Points on a hilly landscape, in no order, each with its height.
From any point a climber steps to the highest of the 2 points nearest to it. It stops when none of these is higher. Distance is the straight distance between rows; heights are no part of it.
K673: 6,-5,-13,-10,-22,1,-18,-2,-10,19,10,-15,21,-13,8,-16,-27,-4,33,-11,16,22,11,-20,6,-17,-31  h=42.9
K288: 6,11,3,-4,25,11,19,-27,-10,6,-2,5,7,16,-3,-7,16,-1,-13,6,14,-34,-10,10,-1,15,15  h=14.7
K417: -14,-6,-4,-6,6,10,9,-14,-2,24,-1,-7,15,-8,-2,-11,5,-25,-19,-18,46,-43,-7,17,-17,0,-1  h=26.5
K443: 27,27,-22,9,-18,1,2,-28,-17,-2,14,-1,-16,21,-29,17,-14,-14,-36,-15,-5,-3,13,-44,-2,9,7  h=43.2
K266: 32,-31,-11,-23,7,-26,-7,-8,-6,11,-4,-19,-27,-18,11,-20,-11,-2,-13,25,-19,30,38,-54,-1,-1,-41  h=47.5
K389: -11,6,5,18,-20,-33,-14,30,24,-11,5,7,-27,-27,-13,9,0,15,-14,-5,-12,37,22,-6,-23,-11,6  h=31.9
K636: 1,6,11,-29,-18,-38,-8,4,8,33,-7,29,-2,-5,-7,-17,8,14,22,46,-24,37,8,-10,-16,-1,-6  h=11.0
K194: 5,12,4,35,-11,9,-1,10,5,-37,6,4,-11,28,-14,34,5,17,5,-3,-17,2,-8,-10,8,9,20  h=19.0
K764: 10,-16,5,-35,5,2,9,14,21,11,-19,3,-2,16,4,-2,34,-4,32,46,2,-1,-3,23,0,11,6  h=3.8
K808: -6,-6,14,16,3,-9,-3,-4,-12,-1,3,-15,6,-10,2,-14,-12,18,-9,22,8,-8,21,-12,-6,-3,-24  h=25.0
K167: -3,3,-22,-13,-22,-10,-8,-11,-4,37,8,-9,18,-32,-2,-18,-21,-27,-19,-46,21,1,4,-18,-14,-22,-25  h=37.7
K865: 7,10,-11,17,20,20,14,-27,-9,-10,0,-2,7,32,-4,17,9,-5,-18,-4,32,-42,-14,3,-5,14,24  h=15.2
K963: -13,15,16,-22,-4,-2,11,-4,-2,29,-4,20,14,14,-20,-4,35,2,18,30,0,-23,-18,24,-9,22,15  h=56.8
K958: 38,-14,-6,5,18,9,6,2,2,-16,-16,-16,-9,39,23,6,12,5,13,28,11,-12,14,-14,23,14,-10  h=47.2
K546: -14,-6,-14,-2,-18,15,-9,11,0,14,6,-4,21,-20,7,5,-14,-23,15,-40,20,12,-8,9,0,-27,-11  h=48.2
K771: 11,-10,-11,-14,0,-3,3,-4,2,21,-3,-10,4,-1,4,-11,-1,-19,-6,-9,26,-7,13,-5,-4,-4,-17  h=45.6
K554: -2,18,-18,39,-11,6,-4,-8,-5,-13,12,-2,-10,14,-31,27,-16,-10,-42,-31,8,-19,-7,-15,-16,2,25  h=50.7
K850: 9,-30,2,-5,15,15,-6,32,3,-20,-15,-22,1,-4,44,-10,-9,1,39,7,-4,28,1,14,24,-15,-11  h=47.1
K551: 13,-17,2,-15,22,-11,13,16,18,-1,-18,1,-27,10,12,-3,23,4,6,44,-4,3,11,7,-1,9,4  h=3.2
K572: 3,18,11,-25,5,6,4,-26,-22,23,-6,7,25,16,15,-38,2,5,21,26,-17,2,-12,0,13,10,-9  h=5.7
K531: 5,9,-14,-7,-16,-8,-3,-31,-15,35,18,-15,13,-9,-19,-14,-20,-24,-31,-21,21,-13,13,-33,-16,-12,-27  h=35.8
K44: -15,-13,-4,9,-16,-3,-12,35,33,-8,1,12,-8,-25,-8,30,15,-11,9,-24,5,22,-5,17,-8,-12,12  h=33.8
K759: 10,-9,-25,-20,2,-19,3,0,18,6,0,-6,-23,-28,21,0,-6,-30,-37,-53,2,20,14,-15,-5,-16,-3  h=52.4
K875: -4,9,-16,-17,-31,-8,-17,-4,-6,30,16,2,22,-24,-2,-20,-26,-18,8,-31,5,27,-2,-13,-4,-21,-18  h=40.3
K331: -1,9,-24,7,-12,24,-1,-5,-2,8,3,-4,17,12,-17,23,-10,-28,-8,-40,36,-30,-17,0,-8,-11,0  h=47.4
K924: 5,28,-9,20,-27,24,-9,-8,-15,-23,10,9,8,37,-18,22,-18,6,5,-21,-29,4,-23,-14,15,7,23  h=40.4
K16: -23,4,20,9,-2,14,-5,4,-8,3,2,8,20,15,-23,11,18,13,26,32,17,-31,-13,14,-2,14,3  h=29.2
K304: 23,-15,-13,-16,-7,-18,-5,0,3,8,4,-11,-16,-31,10,-15,-18,-12,-8,-2,-13,38,35,-36,1,-11,-28  h=50.3
K523: -14,-23,5,10,17,14,4,18,5,-27,-10,-5,-1,-6,15,13,8,-1,17,-5,-1,0,-7,30,3,1,10  h=50.5
K296: 5,0,-19,4,-11,-10,-2,19,26,-19,-5,9,-24,-8,-11,26,12,-13,-6,-15,-1,18,9,2,-8,-7,17  h=34.8
K152: -41,-10,11,46,6,26,-9,17,-11,-40,7,-8,6,-5,-2,23,-23,15,-9,-29,11,-21,-17,22,8,-5,9  h=33.3
K367: -32,0,-15,14,-14,27,-6,16,5,-12,-1,13,16,-13,-6,32,-19,-23,-4,-53,-1,-1,-38,19,2,-19,11  h=40.0
K78: 25,-1,-20,-27,7,-11,11,4,20,-11,-12,15,-20,5,17,-8,4,-19,10,-12,-33,48,5,-5,8,-4,8  h=38.4
K270: -42,7,14,13,12,22,2,-6,-18,-11,8,8,32,-15,1,-5,-10,9,-6,-26,-13,-12,-39,40,10,-3,10  h=37.8
K607: 27,-19,-6,-22,0,-13,4,-8,1,29,-6,-24,-5,0,4,-10,9,-17,11,33,27,-4,32,-19,-4,-4,-41  h=48.3
K477: -31,16,8,37,-14,10,-11,1,-16,-24,24,1,16,-13,-11,6,-24,22,-18,-29,-27,1,-19,9,4,-1,14  h=60.8
K800: -3,-9,-12,7,-5,8,-3,16,9,-16,-3,-12,1,-10,9,13,-8,-17,11,-36,8,18,-1,7,9,-24,-4  h=50.1
K920: -39,4,-8,-12,-6,25,-4,4,1,11,3,20,33,-26,0,12,-8,-16,3,-52,-3,0,-46,30,3,-18,1  h=42.8
K501: 10,-11,3,-19,37,-12,15,-26,-9,20,-9,-11,-10,-2,16,-30,11,2,-19,26,7,-19,6,6,-4,5,-5  h=7.1
K371: 33,10,-19,-30,-14,-3,-1,-7,16,8,-8,17,-10,19,-5,4,18,-18,14,3,-10,22,2,-15,4,9,2  h=40.6
K498: 27,3,-13,-35,15,-11,16,-7,9,-6,-12,8,-24,8,23,-12,11,-2,1,13,-39,33,8,-10,5,16,4  h=40.1
K442: 22,25,-9,22,-27,6,-8,-13,-14,-14,15,-3,0,28,-19,16,-21,0,-11,-13,-13,0,6,-33,6,3,6  h=42.0
K864: 11,11,4,-3,-16,-10,7,9,18,-5,-9,27,-9,32,-19,20,31,13,27,26,-25,11,-5,-5,2,19,15  h=37.6
K422: -8,3,-2,25,-33,-22,-20,26,12,-2,13,0,-10,-36,-28,17,-18,5,-5,-15,-3,33,17,-12,-22,-20,-4  h=33.0
K260: -6,9,17,10,3,-14,4,-7,11,-5,2,23,-10,15,-23,12,19,15,-14,19,-11,-11,-4,4,-13,14,20  h=20.7
K504: 9,-12,-18,-48,-5,-17,7,10,26,43,-5,1,-22,-24,9,-10,16,-33,-7,-14,17,18,8,11,-12,-7,0  h=29.7
K140: 26,-4,4,4,17,7,5,-14,-14,-10,-2,-17,-5,23,22,-8,-3,8,-4,21,-2,-13,17,-23,20,11,-14  h=48.1
K832: -15,0,16,42,-11,3,-14,5,-6,-9,5,0,-4,11,-41,31,-1,22,1,16,25,-28,7,-7,-15,5,11  h=17.3
K183: -21,-12,13,-2,32,-1,8,0,0,0,-1,-3,-3,-25,24,-20,-2,4,-17,-4,12,-15,-9,36,-6,-1,3  h=24.3
K943: -18,19,3,14,0,26,2,-17,-20,5,7,8,33,14,-15,-4,-8,0,-3,-7,10,-37,-32,9,1,9,12  h=32.8
K407: -27,8,8,23,-10,25,-9,2,-9,8,10,2,25,17,-41,19,3,1,4,6,29,-40,-26,14,-5,15,12  h=30.9
K536: -19,-16,9,-19,-10,-8,-14,21,6,23,-2,-7,11,-40,16,-30,-3,6,27,13,8,25,11,16,-3,-15,-21  h=50.6
K946: -16,21,-16,8,-34,24,-10,3,1,2,11,20,15,15,-38,34,-8,-18,-3,-31,1,-14,-39,10,-5,1,22  h=36.0
K659: -18,1,23,10,8,-7,-1,6,-16,-3,2,-9,16,-9,16,-21,-7,27,10,22,4,-7,3,10,6,-1,-10  h=26.0
K237: -4,5,19,24,-6,-13,-3,-14,-10,12,3,0,-2,16,-33,13,0,22,-5,34,24,-34,7,-9,-20,11,3  h=16.5
K559: -5,6,-6,6,21,9,14,-17,-15,-16,0,1,0,-6,20,-16,-5,-6,-21,-31,-15,-9,-7,10,9,-1,11  h=54.6
K913: -15,-13,19,-16,23,8,6,8,5,8,-6,-4,14,-24,26,-19,11,11,21,22,-7,6,-21,43,7,0,3  h=51.1
K513: 10,-17,22,21,42,-11,9,-14,-7,-2,-9,-9,-10,19,13,-7,9,30,-12,55,11,-33,13,2,4,19,0  h=13.0
K522: 7,-26,23,17,14,22,-9,14,-12,-23,-6,-29,12,20,35,-2,-12,19,30,9,17,-13,3,-5,31,-1,-22  h=44.5
K307: 1,1,0,-21,-8,-17,-4,-11,-8,27,8,-1,7,-19,-2,-28,-2,-15,-9,5,12,2,13,-10,-11,-3,-22  h=43.8
K760: -8,-21,-2,-27,37,7,18,-9,4,15,-10,-14,-3,-20,25,-27,7,-20,-20,-12,31,-26,-5,34,-11,0,5  h=25.7
K839: 4,-2,24,20,24,-22,-4,-15,-26,-3,4,-13,0,-2,13,-29,-16,34,-17,44,-6,-11,27,-28,6,5,-20  h=24.0
K181: 18,-16,10,25,14,-14,0,12,5,-28,-7,-17,-28,9,16,11,5,24,-7,26,1,4,32,-18,6,-1,-1  h=12.2
K836: 6,16,5,1,-17,1,-1,-11,-13,2,4,9,11,6,-7,-13,-9,12,6,17,-17,8,3,-11,3,7,-8  h=39.3
K788: -22,-13,9,37,-7,28,-10,18,-8,-19,2,-17,16,2,-19,24,-13,4,5,-19,46,-31,-2,8,3,-7,0  h=31.2
K91: 15,-33,11,30,38,-11,7,2,-1,-22,-16,-27,-25,12,23,-1,1,21,-16,40,18,-16,30,-6,5,12,-3  h=12.6
K506: -14,1,0,8,6,22,-4,-16,-18,-12,6,-7,22,-1,17,-11,-21,-6,1,-25,4,-16,-13,8,14,-9,-4  h=57.8
K505: -14,-9,-11,-12,-2,-2,3,24,28,-2,-6,19,-2,-24,14,13,13,-21,1,-29,0,17,-11,31,-2,-15,14  h=32.4
K98: 19,-19,6,-19,10,-41,2,-14,2,30,-7,-8,-35,-8,-11,-8,12,2,-25,42,10,-4,33,-31,-22,3,-18  h=8.3
K939: 12,-20,13,-17,36,-31,15,-22,-2,17,-13,-12,-32,-9,12,-22,16,8,-33,44,0,-12,20,-11,-11,8,-6  h=7.6
K89: 40,-7,-11,-34,4,1,13,-6,12,12,-18,1,-20,14,9,-7,18,-20,8,17,1,14,13,-8,9,7,-14  h=41.9
K436: 1,13,7,7,20,7,14,-17,-14,-27,-2,8,7,17,20,-8,2,16,-12,-4,-31,-5,-17,7,14,12,15  h=51.7
K621: -23,5,17,-28,14,-30,8,-5,13,26,3,22,-12,-23,8,-22,27,14,-25,-3,-24,7,-11,36,-20,8,23  h=20.8
K732: 15,-11,-6,-3,-26,0,-18,11,-5,19,7,-18,18,0,-7,7,-10,-12,33,0,32,9,19,-20,-1,-14,-32  h=44.6
K441: 2,17,-21,-19,-21,12,-5,-2,3,19,0,12,20,5,-17,7,-4,-22,24,-20,8,11,-16,2,-1,-5,-1  h=32.7
K204: -23,6,13,27,-22,-2,-18,19,7,-6,10,11,-1,-14,-29,19,1,17,11,0,-10,6,-6,8,-10,-1,12  h=34.7
K685: -22,-3,10,-13,-7,-6,-3,21,25,1,2,30,-3,-14,-8,18,23,15,24,3,-31,27,-14,33,-7,10,20  h=16.9
K335: 12,-5,2,-3,5,-27,0,1,5,2,-1,-7,-21,-21,8,-18,-6,4,-16,14,-17,22,23,-12,-6,-10,-13  h=47.6
K55: 33,15,-10,-23,-2,-6,4,-17,-10,2,-6,19,-9,22,8,-16,0,0,1,20,-38,25,10,-34,13,18,-8  h=38.2
K431: 5,16,2,23,-5,4,3,-24,-14,3,6,0,2,30,-32,13,4,1,-13,14,25,-39,-1,-8,-7,13,12  h=15.8
K492: 2,-1,-18,-2,3,9,10,-1,12,3,-2,-10,-6,3,-1,15,3,-25,-18,-27,31,-15,-2,6,-5,-12,5  h=47.3
K682: 23,20,-19,-11,-14,8,-1,-33,-27,25,13,-14,13,11,-12,-12,-17,-20,-15,-15,15,-17,8,-35,6,4,-20  h=34.4
K893: 17,-8,1,-6,26,-6,15,-3,15,-17,-16,5,-21,22,17,0,29,7,-2,33,-24,-7,3,6,3,22,23  h=2.8
K259: 3,0,7,16,11,12,7,-3,-21,-32,2,-9,11,-4,38,-24,-31,12,4,-11,-31,9,3,-5,27,-10,-9  h=41.6
K623: -8,8,-9,29,-20,-2,-10,18,9,-38,12,5,-15,-12,-5,20,-22,7,-13,-31,-35,33,1,-5,2,-13,13  h=36.1
K263: -6,-12,-6,10,16,5,9,9,20,-18,-8,1,-18,4,-5,25,24,-5,-7,-6,8,-16,-1,25,-7,4,21  h=52.5
K400: -6,8,-18,24,-20,18,0,8,7,-8,5,-6,5,12,-33,38,-7,-18,-18,-22,32,-26,-13,-3,-14,-4,18  h=48.8
K77: 15,23,-13,14,-9,-16,0,-14,3,-5,9,9,-27,1,-25,12,-8,-5,-35,-10,-12,6,22,-32,-17,1,13  h=44.8
K695: 17,-10,-14,-49,13,-15,13,-7,14,26,-8,0,-14,-17,26,-25,11,-22,-10,-3,-7,24,4,8,-4,-7,-1  h=28.2
K43: 22,-14,-6,9,10,-6,-2,19,15,-36,-11,-11,-25,6,25,3,1,17,13,18,-20,26,23,-13,19,1,-5  h=11.7
K22: 28,3,-27,7,-22,-10,-1,10,23,-21,-2,10,-27,16,-11,30,5,-18,-4,-13,-11,29,12,-22,2,-7,8  h=35.9
K255: 0,23,-12,-6,-25,20,-6,-4,1,5,4,19,18,26,-31,24,4,-14,21,-17,-5,4,-29,-2,3,5,11  h=34.3
K881: 22,9,3,11,24,-1,16,-21,1,-30,-7,10,-27,36,-2,9,20,9,-21,17,-21,-17,1,-8,8,23,26  h=2.4
K781: -5,12,5,-38,-11,-6,-6,3,5,25,-2,28,17,-6,6,-20,10,4,37,25,-19,22,-14,14,0,7,-2  h=13.2
K578: -20,16,4,-33,-11,12,5,-1,4,17,1,26,22,-1,-1,-7,20,-2,25,-3,-23,12,-29,31,5,10,11  h=14.4
K406: -4,3,29,16,28,-34,0,-21,-15,3,5,1,-12,-5,-5,-23,-3,35,-30,41,-10,-16,13,-6,-15,7,0  h=22.9
K69: -15,30,23,14,-20,-5,-7,-16,-25,11,8,14,26,12,-22,-11,-6,26,15,26,-14,-5,-5,-4,-1,12,-4  h=37.4
K314: -4,-24,2,11,4,22,-5,5,-7,-10,-5,-28,12,0,13,5,-9,-6,5,-13,49,-25,10,4,8,-11,-22  h=29.8
K722: -5,1,17,-1,-4,-12,-2,6,-1,-2,-4,13,8,8,2,-6,10,23,24,33,-27,12,-1,7,5,8,3  h=41.3
K432: -19,-9,0,47,14,29,-7,7,-8,-33,5,-17,6,15,-9,28,-15,5,-17,-23,37,-30,-15,2,7,3,12  h=32.0
K591: -2,20,12,35,-1,-1,3,-9,-1,-28,5,12,-12,32,-26,26,8,29,-8,13,-16,-20,-4,-2,-5,27,31  h=19.7
K274: -4,-10,-13,4,9,-13,8,8,18,-10,3,-7,-23,-30,17,0,-1,-13,-30,-33,2,13,18,9,-14,-21,10  h=50.2
K235: -16,-7,8,1,8,-3,11,19,30,-11,-17,18,-20,13,-16,25,40,15,13,23,-14,-5,-11,32,-14,21,27  h=48.6
K372: -23,24,11,0,-16,-6,-8,-15,-18,38,13,13,24,-13,-39,-5,-1,7,-13,0,20,-28,-16,8,-27,2,12  h=29.3
K935: -22,18,6,27,-6,-9,2,-1,-2,-14,13,15,-3,-3,-18,7,-8,19,-26,-22,-28,-2,-10,5,-11,3,25  h=56.4
K468: 13,9,1,-27,-1,13,-1,-2,-11,16,-6,8,24,24,15,-21,-2,-2,46,21,-2,6,-11,0,24,2,-10  h=5.0
K157: 12,-7,13,-2,27,1,17,-13,-8,5,-15,-5,2,26,7,-11,16,17,12,49,9,-25,0,8,4,18,0  h=13.5
K11: -7,7,-3,-7,-5,-2,0,-18,-21,19,16,-11,24,-20,6,-40,-21,-9,-12,-19,4,-5,6,-14,2,-7,-21  h=41.2
K93: -41,1,7,6,19,24,10,-3,-6,-9,1,21,22,-6,-2,10,13,-4,-12,-24,-10,-26,-43,43,6,10,23  h=40.9
K749: -23,9,6,-11,-2,16,2,10,15,-5,0,28,15,-1,-17,22,23,2,19,-11,-27,3,-35,31,4,11,23  h=15.7
K758: -17,-8,11,-21,7,-38,0,14,21,22,-3,7,-28,-28,-1,-7,23,8,-19,9,-8,19,8,20,-25,-3,18  h=19.2
K292: -21,7,-9,21,-15,8,-7,17,12,-26,6,12,-1,-17,-3,22,-14,-7,-15,-46,-18,19,-21,11,-1,-14,18  h=37.9
K611: -15,31,9,14,-19,14,-10,-21,-30,8,14,6,30,16,-35,-4,-17,12,1,4,0,-27,-22,-5,-4,9,6  h=35.1
K214: 49,-20,-15,-20,10,4,14,-8,6,2,-14,-16,-26,20,7,10,14,-21,2,23,15,3,29,-28,8,-2,-18  h=42.7
K604: 2,-1,4,-25,-7,-44,-3,-5,6,39,0,8,-25,-23,-15,-15,8,1,-20,25,-3,15,29,-25,-23,-3,-13  h=9.1
K323: -24,-11,0,4,-5,9,-6,-8,-8,21,6,-15,31,-17,-5,-7,-9,-15,-6,-23,51,-30,-2,13,-12,-14,-19  h=27.7
K343: 35,5,-25,-11,-6,-11,5,0,12,-21,-3,7,-28,4,8,16,0,-22,-6,-25,-27,42,12,-29,5,-2,-1  h=36.9
K404: 2,3,-11,4,10,0,3,2,-5,-31,7,-9,-11,-12,30,-8,-28,-3,-6,-27,-32,33,5,-8,20,-16,-5  h=39.5
K805: -9,-11,16,8,2,-6,-4,32,20,-19,-8,10,1,7,3,14,17,29,33,42,-21,6,-1,11,7,11,5  h=43.1
K923: -1,7,18,0,21,-28,6,-20,-1,4,-4,11,-18,1,-15,-8,15,17,-25,26,-3,-13,15,-4,-17,14,12  h=21.8
K745: 12,9,11,-1,18,1,13,-26,-20,15,-4,-2,8,28,-6,-14,11,5,-8,37,21,-38,4,-6,-3,21,-7  h=14.0
K996: 8,9,3,-35,-23,-16,-6,5,14,19,-8,29,10,10,-6,-9,9,13,44,40,-29,44,1,-3,-1,12,2  h=12.1
K47: -5,15,8,-29,-1,-31,-9,-31,-28,39,13,3,-4,-26,-9,-43,-19,2,-29,5,-5,1,16,-38,-8,-1,-17  h=34.9
K321: -11,-7,-1,16,-2,-27,-5,10,9,2,12,-12,-18,-36,-4,7,2,-5,-33,-21,17,2,17,8,-21,-17,6  h=48.4
K598: 14,12,5,3,22,20,13,-21,-24,-24,-4,-9,3,31,28,-15,-8,10,9,7,-15,-14,-9,-7,32,11,-5  h=49.7
K630: 12,31,-8,-8,-14,24,0,-34,-27,15,7,5,26,26,-3,-12,-16,-16,1,-16,2,-12,-10,-20,15,3,-11  h=33.1
K223: -23,-9,17,-16,25,2,15,9,10,-5,-4,13,1,-1,12,-6,23,20,16,18,-29,-1,-21,47,4,16,21  h=48.0
K116: 9,-16,10,-20,-11,-6,-2,1,2,39,-11,-9,8,-3,-10,-19,8,-4,20,32,34,-10,14,1,-10,-2,-29  h=50.4
K592: 12,-12,-4,25,-2,-2,-6,26,9,-47,0,-12,-27,2,23,20,-9,5,1,-7,-23,28,22,-19,14,-11,5  h=11.2
K861: -29,-3,-5,-11,-12,9,-7,11,6,21,5,10,23,-35,-3,2,0,-17,9,-33,14,1,-24,27,-8,-15,-1  h=45.9
K413: 25,-4,-13,5,9,7,0,4,-9,-33,0,-15,-10,1,38,-5,-28,-2,17,-25,-27,38,19,-27,34,-17,-12  h=37.5
K84: -19,-20,7,-12,6,10,-6,25,6,3,-6,-11,15,-29,21,-22,-5,10,27,5,4,14,-6,34,7,-10,-7  h=53.6
K987: 16,-24,4,-4,14,11,0,27,5,-11,-15,-20,1,11,31,-10,5,6,34,34,8,12,8,7,18,-3,-16  h=45.7
K907: 22,19,-8,-13,-31,1,-5,2,11,2,-4,26,0,23,-17,10,10,-4,37,11,-18,29,-2,-10,10,11,8  h=39.2
K38: -20,9,11,23,-36,10,-16,22,-6,-9,8,-4,23,-3,-32,19,-13,16,23,6,11,-6,-11,0,-2,-6,2  h=32.9
K279: 2,-8,-17,-36,5,-10,6,13,36,22,-9,14,-15,-21,12,7,24,-28,-3,-19,1,25,-8,20,-9,-2,19  h=31.0
K249: -2,13,2,14,-28,-9,-9,15,17,-10,0,23,-6,11,-32,28,11,10,17,19,-21,13,0,-6,-10,4,15  h=36.4
K566: 33,-23,-10,-14,15,-10,10,3,11,-5,-8,-20,-32,-4,21,-4,6,-14,-16,15,10,9,33,-18,-2,-7,-21  h=43.6
K979: 9,-6,-16,-37,28,1,18,-17,3,20,-4,-12,-5,-11,26,-25,4,-26,-20,-18,2,-9,-3,8,-1,-3,-2  h=26.9
K508: 1,-7,-1,-6,19,-7,18,8,33,-9,-13,12,-27,7,1,24,41,-5,-14,-1,-11,-4,-8,33,-17,10,34  h=50.8
K750: 21,-25,-7,8,9,10,-6,13,-4,-29,-1,-32,-8,-8,35,-5,-24,-7,13,-23,-3,24,28,-18,23,-22,-31  h=36.3
K278: -14,-13,12,12,3,12,-11,-12,-25,10,4,-27,33,-6,5,-17,-16,0,7,-5,47,-35,3,3,-3,-8,-33  h=28.9
K876: -30,1,27,-1,5,1,-3,11,-5,9,4,12,19,-17,-7,-8,9,23,16,19,1,-18,-15,23,-6,5,-1  h=27.5
K195: -22,32,-10,20,-32,26,-9,1,-16,-17,16,9,20,12,-34,26,-21,3,2,-28,-20,-6,-31,3,-1,-1,20  h=38.1
K345: 16,33,-9,-17,-8,-5,8,-33,-12,6,6,20,0,21,-4,-19,-7,-3,-8,-5,-45,17,-2,-25,3,12,5  h=36.2
K797: -22,23,-2,31,-26,15,-12,-2,-26,0,20,-2,26,-7,-17,-2,-37,8,-15,-31,-7,-6,-13,-6,-4,-10,-4  h=66.1
K57: 7,6,4,-18,18,3,12,-30,-22,11,-4,-5,6,0,22,-39,-5,0,-9,14,-9,-12,6,-3,11,4,-10  h=6.4
K905: 27,-8,9,6,17,27,5,6,-2,-22,-14,-9,-2,40,19,13,7,9,29,22,10,-18,-13,5,32,10,5  h=46.5
K777: -15,3,-2,-19,18,0,13,-7,7,8,-3,16,-1,-8,11,-2,18,-17,-24,-28,-1,-9,-25,32,-8,1,27  h=23.9
K754: -13,-9,12,-19,-1,-26,-2,27,35,12,-7,19,-19,-26,7,-8,24,18,6,8,-30,39,0,30,-15,6,18  h=18.0
K877: 2,10,-4,8,-8,-30,-6,-3,4,7,8,-2,-27,-23,-20,5,1,-1,-41,-18,2,0,21,-15,-24,0,5  h=46.6
K799: 19,35,-5,-14,-6,5,9,-41,-28,9,8,8,14,17,6,-30,-18,-10,-9,-7,-22,-6,-2,-29,17,9,-5  h=34.2
K926: -2,11,-14,19,-35,-10,-18,9,9,-15,15,-4,-7,-22,-15,12,-27,-6,-15,-32,-16,35,14,-26,-4,-21,-4  h=34.5
K281: 35,-4,-27,5,-3,12,2,-9,5,-15,-4,-16,-13,11,9,13,-13,-36,-11,-39,7,12,13,-25,10,-15,-17  h=52.9
K921: -19,5,-9,-6,15,15,10,-15,1,16,-2,7,12,-3,-3,3,17,-18,-19,-22,23,-32,-31,29,-13,3,15  h=25.3
K791: 4,-8,18,27,19,14,-5,11,-17,-37,0,-18,8,12,41,-9,-25,28,20,12,-14,9,-6,-7,42,-5,-10  h=43.3
K64: -18,-10,11,7,31,14,17,7,13,-36,-8,13,-9,10,18,15,26,22,-2,9,-29,-6,-21,39,6,17,28  h=45.8
K48: -43,-4,21,31,5,30,-5,16,-24,-31,9,-4,31,-12,4,9,-22,23,9,-27,-12,-10,-28,21,18,-4,4  h=35.0
K291: -13,-8,12,40,3,11,-7,20,4,-33,-1,-4,-4,16,-16,35,6,23,9,12,25,-22,1,4,6,14,11  h=17.9
K34: -16,30,7,2,-22,-13,-9,-21,-23,29,17,4,15,-10,-23,-18,-20,8,-18,-4,-2,-10,-4,-9,-17,-1,-4  h=32.1
K107: -3,-22,3,3,8,24,-5,28,8,-36,-14,-5,1,9,24,11,-3,4,41,-11,-9,14,-12,23,27,-16,5  h=48.7
K348: -1,-22,9,-13,5,-18,-3,14,3,19,-1,-12,-5,-28,20,-34,-10,11,10,27,-6,25,20,-5,-5,-13,-22  h=47.8
K97: -2,-15,-2,24,-15,21,-15,22,5,-10,3,-25,17,1,-12,23,-6,-12,22,-16,50,-17,1,-3,4,-13,-17  h=30.4
K419: 14,-23,-14,5,20,5,12,7,16,-19,-7,-19,-16,-14,22,5,3,-23,-27,-32,23,-4,11,3,-1,-13,0  h=48.5
K916: -8,9,3,-38,5,-11,14,-10,9,30,1,16,-2,-19,8,-19,23,-8,-25,-14,0,-2,-16,24,-10,9,21  h=22.5
K253: -5,-10,10,-3,-23,-10,-15,15,5,31,1,-4,16,-10,-24,6,8,0,31,29,48,-13,15,-4,-18,-10,-24  h=47.9
K224: 33,-36,-11,-18,18,-17,1,14,7,-1,-14,-26,-35,-10,31,-13,-5,-7,3,32,-18,30,33,-26,5,-3,-31  h=45.2
K661: 22,-7,-16,12,-6,8,1,9,4,-15,-10,-20,-7,12,11,16,-6,-10,4,-14,11,9,17,-15,12,-9,-13  h=51.8
K212: -3,4,18,-14,-2,-9,1,-6,-2,36,-7,11,18,7,-13,-14,22,9,23,47,23,-18,-3,8,-15,10,-6  h=53.4
K747: -20,11,-10,27,-10,27,-8,-7,-26,0,14,-13,29,-2,-3,-3,-41,-12,-6,-41,11,-21,-20,-2,7,-21,-11  h=61.5
K430: 35,-16,-21,-27,-6,-2,2,-9,12,26,-7,-21,-3,2,-1,2,8,-35,4,-8,35,-3,21,-19,-7,-7,-32  h=47.0
K858: -23,0,6,17,28,18,17,-7,4,-25,-4,15,-5,7,1,15,22,9,-18,-16,-12,-24,-25,41,-2,17,33  h=43.7
K696: 1,-12,12,7,20,39,-2,15,-5,-25,-8,-15,15,29,15,11,1,5,34,-1,18,-19,-14,7,29,2,-3  h=45.5
K479: 2,20,5,-4,-3,-23,0,-28,-22,17,15,1,-7,-7,-16,-24,-14,4,-29,3,-13,-8,14,-32,-9,5,-11  h=32.6
K643: 6,-25,13,7,8,0,-4,37,13,-10,-14,-11,-2,17,21,11,16,23,39,57,-5,12,5,5,14,6,-4  h=44.4
K542: 20,-7,-9,-38,0,5,6,12,9,17,-16,6,6,16,15,-14,15,-6,50,38,-7,25,-4,17,16,7,-9  h=4.4
K500: -1,6,4,36,-13,23,-17,28,0,-30,9,-4,0,21,-19,39,-7,13,17,-6,10,-11,-10,-8,12,3,14  h=18.5
K217: 29,-20,-27,-12,5,-2,4,-9,5,4,-3,-20,-17,-16,21,2,-7,-41,-21,-42,9,7,19,-23,-1,-18,-20  h=54.0
K991: 2,-4,10,-34,-15,-41,-9,16,15,37,-3,17,-22,-22,-6,-19,10,10,7,28,-9,36,24,-18,-24,3,-4  h=10.0
K416: 0,17,-2,-16,-16,-15,-12,-26,-25,28,17,2,15,-23,3,-33,-35,-1,-16,-16,-13,20,10,-38,0,-8,-31  h=38.3
K261: 5,5,2,6,-34,-8,-13,11,2,16,9,-8,9,-4,-33,12,-3,-5,16,9,32,-6,20,-16,-13,-6,-19  h=46.2
K308: -16,12,-4,41,-3,-3,0,2,3,-24,15,8,-16,-4,-26,32,-1,8,-37,-30,-4,-15,-9,8,-17,1,28  h=53.2

Where does a climber stop that starts at each point below?
K760 => K498
K413 => K797
K157 => K263
K659 => K263
K551 => K84
K754 => K84
K630 => K116
K97 => K84
K38 => K304

Call two points neighbours if one is among the 2 nearest of the other. Go from one point of each pair to the other, from neighbour to neighbour, staying as high as possible. Name the lowest point that can't be avoided.
K84 and K217 => K183
K797 and K217 => K492
K498 and K116 => K630
K274 and K263 => K372
K304 and K84 => K335
